Each scene shows the same named points in several views. A view is turned or mirrored, and shifted as a whole, has a little noise and may leave points out.

Scene 1
View 1
<291>: [ -8.4  -3.4  37.9 -17.0   0.1   1.6 -18.2   3.1 -20.8  -2.5  12.7  -1.2
  21.3 -12.1  -2.7   0.2   4.4   7.8  -2.4 -18.7  14.4  11.8   8.2  14.6]
<204>: [-11.8  -5.9  42.8 -12.1  -4.3  -1.9 -21.5   2.4 -20.4  -4.7  13.4  -1.4
  21.6 -16.7   4.5  -6.4   4.1  11.9  -6.7 -19.8  12.4  18.1  19.1   6.6]
<94>: [ -8.1  -8.1  43.9 -16.1  -3.2  -0.5 -21.2   2.8 -22.4  -5.6  14.6  -3.0
  24.0 -11.3   2.8  -4.2   5.4   7.8  -2.6 -20.2  12.6  16.0  12.1  11.9]
<117>: [ -2.9   4.7  -0.8  -5.7  14.8  -8.4  -3.5  -9.0  -7.9  -4.0  -2.6   5.2
  12.6 -14.4 -15.1 -14.4 -13.8   4.5 -12.1   9.2  10.6  -9.9  12.4  23.1]
<186>: [-22.8 -13.6  21.6  18.0  -5.7 -13.8 -11.1  -5.7  -1.5 -12.1   5.7  -1.3
  18.8 -29.0  27.6 -36.0  -6.6  21.5 -31.3   1.1  -5.7  14.4  53.8  -3.4]
<136>: [  0.8  -3.6   7.6  -8.3  13.2  -7.2  -9.0  -8.2  -8.2  -3.8   2.4   2.5
  18.2  -8.3  -9.5 -16.3  -8.3  -1.5  -8.9   8.4   7.0 -12.5   6.0  26.2]
<314>: [ -1.0  14.9   6.2 -21.2  12.1  -2.5  -4.5  -3.8 -15.1   3.8   0.2   7.7
  12.8 -11.4 -28.0   7.6 -10.2   3.0  -1.2  -1.5  23.8  -4.6  -2.3  31.2]
<214>: [ -3.3 -44.4  56.1  -8.2  -0.2  -7.2 -33.1  -1.0 -19.9 -16.4  24.1 -12.6
  32.9  -0.5  28.8 -38.5  19.0  -6.8  -5.9  -9.6 -12.7   2.3  15.7   5.5]
<106>: [  1.8  -2.1 -17.5   1.2  21.7 -12.3   1.3 -16.2   1.0  -4.1  -7.3   5.8
  10.9 -13.2 -12.3 -28.9 -18.7  -2.4 -17.2  26.6   2.8 -25.8  12.1  29.2]
<211>: [ -4.5   5.9 -13.4   3.8  16.6 -11.3   3.1 -11.8  -1.6  -3.0  -8.1   7.9
   9.3 -17.7 -13.1 -19.7 -19.9   7.5 -19.2  19.6   7.6 -14.3  20.0  24.4]
<132>: [ -6.3   0.0  -5.1   4.5  12.2 -12.4  -2.2 -11.3  -1.8  -5.6  -3.5   4.0
  13.7 -19.2  -4.7 -23.5 -15.8   7.7 -18.8  14.7   4.1  -8.4  22.8  20.1]
<304>: [ -2.5 -13.3  10.9   1.5  11.6 -11.3  -9.9 -10.1  -6.2  -8.6   6.3  -0.8
  18.6 -10.2   2.2 -29.0  -6.1  -0.6 -13.6  12.2  -1.9 -10.6  18.5  18.6]
<48>: [ -2.5 -18.6   7.4   2.9  13.6 -13.4  -9.5 -11.8  -4.2  -9.7   3.6   0.0
  19.1 -10.4   7.3 -35.5  -6.8  -0.3 -17.1  15.7  -5.5 -15.2  19.5  18.3]
<41>: [ -4.5  16.0   0.0 -10.5  11.7  -4.6  -2.3  -5.4 -10.7   2.0  -2.6   9.5
  12.8 -16.0 -22.3  -1.6 -14.2   9.0 -10.1   4.1  17.8  -4.4   9.1  26.6]
<175>: [-13.2   8.7  45.8 -21.5  -8.4   3.1 -18.3   7.3 -25.1   0.5  12.0   2.8
  20.4 -18.9  -9.1  13.7   5.9  16.3  -2.1 -30.6  24.6  26.2  11.0  12.2]
<73>: [ -6.3  -3.7   9.9  -1.8   9.2  -8.8  -7.2  -7.5  -7.4  -4.6   3.5   1.6
  16.0 -14.5  -3.9 -21.4  -8.7   5.3 -15.0   6.2   4.8  -5.2  18.1  16.2]
<23>: [ -8.7  -2.5  32.8 -12.6  -0.4  -1.5 -16.6   0.3 -17.5  -4.6  11.2   0.2
  21.4 -14.5  -1.6  -5.4  -0.2  10.2  -6.6 -13.1  11.4  11.6  14.9  12.3]
<25>: [-15.8  -2.3   3.0  16.6   4.1 -14.1  -3.1 -10.1   0.5  -9.4  -2.9   4.8
  12.7 -28.0   9.5 -30.7 -15.5  17.6 -29.6  11.9   0.1   2.1  41.5   7.7]
<293>: [ -8.6  13.2 -13.8   3.7  14.5 -10.8   4.6 -10.4  -0.5  -1.9  -9.0   9.1
   9.2 -23.2 -16.5 -16.4 -23.0  12.9 -20.1  15.7  12.6  -8.9  22.3  22.4]
<196>: [ -9.9  21.2  23.2 -21.2   2.6   3.8  -8.1   4.0 -19.7   5.5   3.2   8.9
  14.5 -18.6 -26.0  18.7  -7.0  14.8  -0.7 -18.7  31.3  15.3   4.8  21.7]
<179>: [ -3.9  -3.5  41.9 -23.4   1.0   2.1 -21.8   4.0 -25.1  -1.2  15.3  -0.6
  22.9  -7.0  -5.8   1.6   8.0   3.2   2.8 -21.8  16.9   9.3   0.9  18.5]
<147>: [ -8.1 -21.1  16.2   8.4   7.0 -13.3 -13.3  -9.7  -5.3 -11.4   9.1  -3.5
  19.6 -14.9  17.5 -38.0  -6.3   3.9 -19.0  10.3  -8.1  -4.6  28.2   9.4]
View 2
<314>: [  9.2 -36.0  -8.7  12.5 -21.1   9.3  19.2 -15.3   4.2  13.4  13.6 -10.7
 -14.9   6.6   2.6  -9.7   7.0   3.1  -7.2 -18.5  13.7   5.5  14.3  31.7]
<48>: [  4.0   5.1  -9.3  11.7   0.8 -15.9  30.2  -4.7  15.7   4.4   4.8  -3.0
  -3.5   2.4   2.0   0.4  30.5  -7.8  -5.6   1.2   7.9   0.2  -2.5  33.4]
<214>: [ 19.3   7.8  36.4  18.2   5.6 -38.2  29.0  12.6  15.9   3.5  13.7  -0.5
  -0.9  12.9  -0.2  21.0  35.0  17.7  19.7  13.2   8.4 -21.0 -44.8  -9.7]
<196>: [ 25.5 -51.0  -8.5  17.9 -20.5  18.0  11.6  -4.0 -10.4  18.7  18.4 -23.8
 -18.6  15.8  -2.8  -7.2   3.0   8.3  -2.2 -10.2   8.5   0.2   4.6  21.9]
<291>: [ 26.8 -31.6   8.6  18.6 -11.7  -0.6  17.8   4.0   0.0  12.9  18.3 -16.1
 -11.7  17.1  -2.1   2.2  14.7  14.2   8.8  -1.3   9.3  -9.5 -15.4   8.1]
<147>: [ 14.5  17.0  -4.1  15.6   9.2 -22.3  28.0   8.1  14.1   3.3   4.6  -5.6
   1.5   6.9  -0.7   7.6  36.1  -6.6  -0.3  14.6   2.7  -9.4 -18.5  26.7]
<106>: [ -7.2   8.5 -21.3   6.0  -4.6 -10.6  30.6 -13.4  19.0   3.4   0.6   1.4
  -3.0  -8.9   5.6  -4.7  29.8 -16.0 -16.8  -8.7   9.9   6.2  14.5  49.6]
<211>: [  3.9   0.3 -30.4  10.3  -2.1  -1.2  25.1  -8.3  10.4   6.8   0.9  -6.6
  -2.5  -1.8   1.2  -6.1  25.4 -18.6 -17.3  -1.1   6.1   4.0  12.7  51.2]
<94>: [ 29.5 -28.1  12.9  20.0  -7.4  -5.9  18.9   6.8  -0.8  11.5  17.6 -16.9
  -9.8  21.0  -3.0   5.6  16.1  14.5   9.5   2.2   9.0 -11.1 -22.5   3.8]
<41>: [ 10.7 -24.9 -18.8  13.6 -11.6   9.0  20.6  -8.6   3.2  13.1   9.1 -12.1
 -11.0   5.7   1.8  -9.3  12.7  -5.3 -11.0  -9.0   9.5   4.7  14.1  38.3]
<132>: [ 11.5  -2.4 -17.4  14.4   1.1  -5.3  23.8  -0.9   8.7   6.8   5.0 -10.0
  -2.4   4.2  -0.2  -0.6  27.3  -9.3  -8.6   4.1   3.5  -3.2  -0.3  37.7]
<73>: [ 13.0  -5.9 -12.3  14.9  -0.6  -6.7  23.5  -0.3   8.7   7.6   5.9  -8.6
  -4.3   6.3   1.6  -0.5  26.5  -5.8  -4.5   3.4   6.5  -1.8  -3.7  33.4]
<293>: [  9.0  -6.1 -35.4  12.5  -1.8   3.1  23.5  -5.6   5.7   7.2   2.5 -10.7
  -5.3   0.3  -0.8  -9.1  22.7 -18.8 -16.8  -1.4   5.1   5.0  14.9  52.3]
<179>: [ 22.4 -36.7  18.6  17.9 -15.1  -1.9  17.6  -1.0   1.7  14.9  18.6 -14.3
 -15.2  17.5  -1.3   2.1  12.4  18.0  10.4  -7.1  13.5  -8.7 -15.0   2.2]
<186>: [ 35.7  17.2 -20.6  21.8  21.2 -16.2  23.2  27.4  -0.7   4.6   6.0 -18.6
   5.5  17.8  -9.8  10.0  35.5 -12.0  -0.4  35.4  -7.2 -15.8 -27.2  28.3]
<175>: [ 38.6 -49.7   6.9  24.4 -15.3   8.7  11.9   7.9 -10.5  18.4  21.9 -25.5
 -15.7  24.2  -5.8   1.3   6.4  16.8   9.5   1.0   8.1  -9.6 -17.3   6.5]
<204>: [ 33.7 -26.1   8.0  22.2  -4.2  -3.6  17.2   9.7  -3.6  11.8  16.9 -19.7
  -7.5  21.9  -6.6   5.1  16.1  11.9   9.8   8.9   5.7 -13.4 -23.8   6.3]
<136>: [ 3.3 -8.2 -5.6 11.6 -8.3 -7.3 26.5 -9.0 15.3  7.4  6.1 -4.4 -6.0  1.5
  3.4 -1.9 23.0 -3.1 -4.0 -8.6 11.0  1.2  2.1 30.9]
<23>: [ 25.9 -23.6   3.1  18.9  -7.0  -3.4  19.4   6.0  -0.5  11.4  15.0 -16.2
 -10.3  16.2  -4.0   3.4  16.5   7.0   5.6   2.5   6.6  -9.1 -14.4  13.5]
<25>: [ 23.4  12.8 -30.2  16.3  13.9  -8.0  23.7  13.9   2.5   6.0   1.9 -15.2
   5.0   6.8  -7.9   1.6  32.4 -17.6 -11.5  21.5  -2.3  -7.7  -7.6  41.9]
View 3
<117>: [  4.9  -7.1  -8.4  -8.9   4.0 -20.8  -0.4   7.6   2.5  -2.6  12.2   0.9
   3.6  -5.1   3.5  12.0 -10.6  -2.7   8.5  -4.6  11.9   9.6  -3.3 -15.6]
<314>: [ -8.3 -10.2 -13.7 -12.6  19.6 -14.9   4.0  -8.5  -6.3   4.5  23.4   1.8
  -0.8  15.1   1.5   1.8 -19.3 -10.2  12.4  -8.5   6.6  22.5  -1.0 -22.3]
<73>: [  8.3  -5.6  -2.6  -8.2  -2.1 -17.6  -4.2   9.1   1.6  -1.3   0.9  -2.8
   9.9  -5.6   3.1  10.3  -3.2   1.5   3.1  -3.3   4.3   2.8  -6.2 -13.1]
<94>: [ -6.1  -1.8  12.1 -10.2  11.9  -0.7  -9.8 -22.7 -29.2  11.8 -13.1  -9.2
  32.9  27.9   0.8 -20.7   0.9   8.0  -2.6 -13.4 -22.1   3.2  -9.2  -9.2]
<106>: [ 13.8  -9.8 -10.9 -10.9  -9.5 -23.9  -4.0  20.8  16.6  -8.1  23.2   0.8
 -12.4 -20.2  -1.2  26.9  -7.2  -5.7  11.6  -0.3  18.4   4.4  -6.0 -19.0]
<41>: [ -0.9  -7.4 -14.2  -9.2  15.4 -20.0   4.1   1.1   0.7  -0.7  13.9   2.6
   2.2   3.8   4.1   7.4 -18.1  -6.4   8.6  -3.8  13.4  18.0   0.5 -17.1]
<48>: [ 11.8  -6.1  -1.6 -10.2 -11.3 -18.4  -9.6  15.5   3.6  -4.1   7.3  -3.2
   3.8 -10.8   0.0  16.1   1.8   0.3   6.9  -2.3   3.6  -2.2  -8.9 -12.4]
<304>: [ 12.4  -6.5   3.2 -10.6 -12.9 -16.0 -11.5  13.6   1.0  -2.5   2.8  -5.6
   6.0  -8.6  -0.2  14.5   6.6   2.7   5.3  -3.9   0.5  -6.5 -11.1 -12.6]
<293>: [  9.8  -7.7 -17.5  -5.1   9.9 -28.5   5.3  16.9  14.1  -6.0   7.6   2.3
   3.3 -13.5   8.0  20.0 -15.0   0.7   7.6   1.8  23.2  11.9   3.9 -13.2]
<291>: [ -5.4  -3.4   7.0 -11.7  10.6  -6.4  -5.9 -15.8 -22.3   8.1  -5.1  -6.8
  23.9  21.8   2.1 -13.1  -3.3   2.8   0.0 -11.6 -12.4   4.9  -5.3 -10.6]
<204>: [ -0.4  -1.7   8.4  -8.8   9.0  -5.8  -7.4 -11.7 -20.8   7.7 -18.3  -8.4
  35.0  18.5   3.8 -14.3   1.1  10.5  -4.4  -9.4 -14.6   1.9  -5.5  -7.4]
<211>: [ 10.8  -8.1 -14.1  -7.0   1.8 -25.6   1.6  16.9  14.5  -6.4  12.2   2.0
  -1.4 -16.1   4.2  20.6 -10.6  -1.5   8.6   2.1  20.3   9.3   0.0 -15.7]
<25>: [ 20.9  -4.4  -7.1   0.6  -1.4 -27.7  -2.5  20.0  11.5  -7.0 -22.6  -3.1
  24.6 -20.1   9.5  18.7   0.5  16.1  -3.6   3.9  12.0  -3.8  -0.1  -1.3]
<147>: [ 17.0  -5.5   6.1  -7.3 -17.9 -17.6 -12.4  18.1   2.8  -4.3  -4.9  -7.8
  11.7 -16.5   0.5  17.0   8.0   7.4   3.0  -1.7   0.1 -11.9 -10.2  -8.4]
<179>: [ -7.5  -3.5   8.0 -16.0   9.6  -0.3  -9.7 -20.5 -26.1  10.5   3.0  -7.5
  20.5  26.7  -0.8 -16.5  -2.8   0.4   2.9 -13.8 -19.2   5.9  -9.0 -15.5]
<132>: [ 11.7  -6.1  -8.9  -5.6  -2.6 -23.3  -3.8  17.0  10.7  -4.2   3.7  -1.7
   7.3 -14.6   5.1  19.5  -4.1   3.5   3.1   1.4  13.8   2.3  -2.8 -10.9]
<186>: [ 23.3  -1.1   3.7   3.5  -6.7 -21.5  -8.4  19.2   1.9  -5.2 -43.4  -8.6
  43.6 -17.5  11.6   9.2   9.0  25.5 -11.7   3.9   0.2 -12.0  -1.1   7.8]
View 4
<214>: [-12.3   2.9   1.4 -13.4 -50.8  33.0 -13.7  -1.5 -39.3  -9.7  19.2  20.6
  -5.1 -19.7  23.1 -33.8  15.7  -2.1  31.8  22.9  -8.1  16.8 -28.1  27.8]
<73>: [ -8.6   0.5  -3.6  -2.4 -11.8   8.7   0.0  12.5 -11.6  11.2   6.0  17.6
  19.1  13.8  16.1  -7.8   5.2  -6.2  -3.0  -4.6   4.9   6.4  -7.4  11.8]
<94>: [  5.4 -14.8  -5.8 -15.0 -18.7   0.0  -1.8   6.3 -23.1  13.4   7.1  -0.5
  -0.1  -7.5  25.0 -37.5  10.8  -8.1  19.1  10.5 -16.5   6.5 -10.1  24.0]
<48>: [-11.9   7.7  -1.7   0.8 -15.8  18.8  -3.2  14.3 -15.6   5.0   7.8  25.1
  20.5  16.7  16.6  -2.9   2.4  -3.6  -3.1  -7.4  10.8   8.3 -11.8   8.6]
<147>: [-22.1   7.7  -2.6   2.2 -29.0  20.7   1.9   4.3 -19.5  -0.9  15.7  30.0
  11.3   6.7   6.4  -4.0  12.1  -7.4   0.7   6.3   5.7  15.5 -15.1  14.1]
<175>: [ 13.0 -25.3  -7.3 -19.5  -3.2 -19.3   2.6   7.8 -16.8  25.6   2.9 -14.0
   2.1  -4.9  27.3 -47.2  12.6 -10.7  15.0   9.0 -23.6   1.7  -4.0  24.6]
<179>: [ 12.9 -15.6  -3.3 -19.4 -12.6   1.0  -9.6  12.0 -24.0  16.0   3.1  -4.4
   4.7  -3.9  36.0 -43.5   2.8  -4.0  19.0   3.8 -13.9   1.4 -11.9  21.3]
<304>: [-11.1   5.2  -1.7  -0.8 -19.8  20.4  -4.8  11.2 -16.9   3.5   9.8  23.3
  18.8  12.6  15.3  -6.6   3.2  -2.1  -1.7  -3.5   7.8   6.3 -13.0  10.1]
<196>: [ 16.4 -21.1  -6.7 -14.5  10.9 -20.4   2.2  18.0  -7.0  29.0  -4.3 -12.2
  15.7  10.2  31.8 -35.3   2.1 -10.0   1.5  -7.1 -13.9  -5.6   2.3  14.4]
<132>: [-14.2   5.3  -4.4   4.6  -7.7   7.7   3.1  13.6  -7.9  10.7   7.3  23.3
  24.8  21.5  11.4   3.2   4.4  -7.1 -12.2  -7.7  10.3   6.0  -4.2   6.4]
<25>: [-27.0   3.5  -7.9   8.5 -15.4  -0.2  14.7   3.8  -6.1   7.8  14.1  29.1
  16.3  15.5  -7.9   5.5  18.7 -13.1 -12.2   5.5   4.3  17.3  -3.1  10.1]
<23>: [  0.2  -9.9  -5.3  -8.6  -6.5  -3.4   1.1  10.3 -14.8  16.1   4.1   4.0
  12.3   4.5  22.3 -26.2   7.4  -9.2   5.2   1.9  -8.5   4.4  -4.7  15.9]
<41>: [  5.3  -6.5  -4.7  -5.3   9.8  -3.5  -0.2  20.2  -6.8  20.4  -0.8   7.4
  25.5  22.1  24.4 -11.7  -2.3  -5.7  -9.8 -15.8   4.8  -3.9   0.0   7.3]
<186>: [-33.9   0.9  -7.6   5.7 -28.5  -0.2  18.4  -6.1 -13.9   5.0  19.8  28.0
   2.9   1.6 -15.3  -3.5  32.6 -15.9  -0.8  23.0  -5.3  23.8  -5.9  19.1]
<136>: [ -0.7   2.1  -1.5  -4.0  -9.1  15.7  -6.8  17.9 -15.3  10.8   4.7  16.3
  24.1  15.2  26.6 -10.7  -1.9  -2.6  -3.3 -11.9   8.9   0.7 -10.2   8.8]
<117>: [ -2.7   1.3  -3.3  -1.8  -1.6   5.9  -0.2  18.7  -8.3  14.1   2.2  17.0
  26.0  21.2  22.8  -8.1  -1.7  -4.2  -9.2 -12.0   7.4  -0.6  -6.0   6.3]
<291>: [  5.9 -13.9  -4.3 -14.3 -12.6  -1.3  -4.1   7.9 -20.9  15.8   5.9  -0.3
   5.2  -1.4  28.6 -36.1   7.8  -7.4  15.8   4.1 -13.6   2.9  -7.5  20.4]

Which points are out of place in each view (at most two, in the order of its rows)? Write - if all are in place.
view 1 -> <48>
view 2 -> <132>
view 3 -> <94>, <147>
view 4 -> <23>
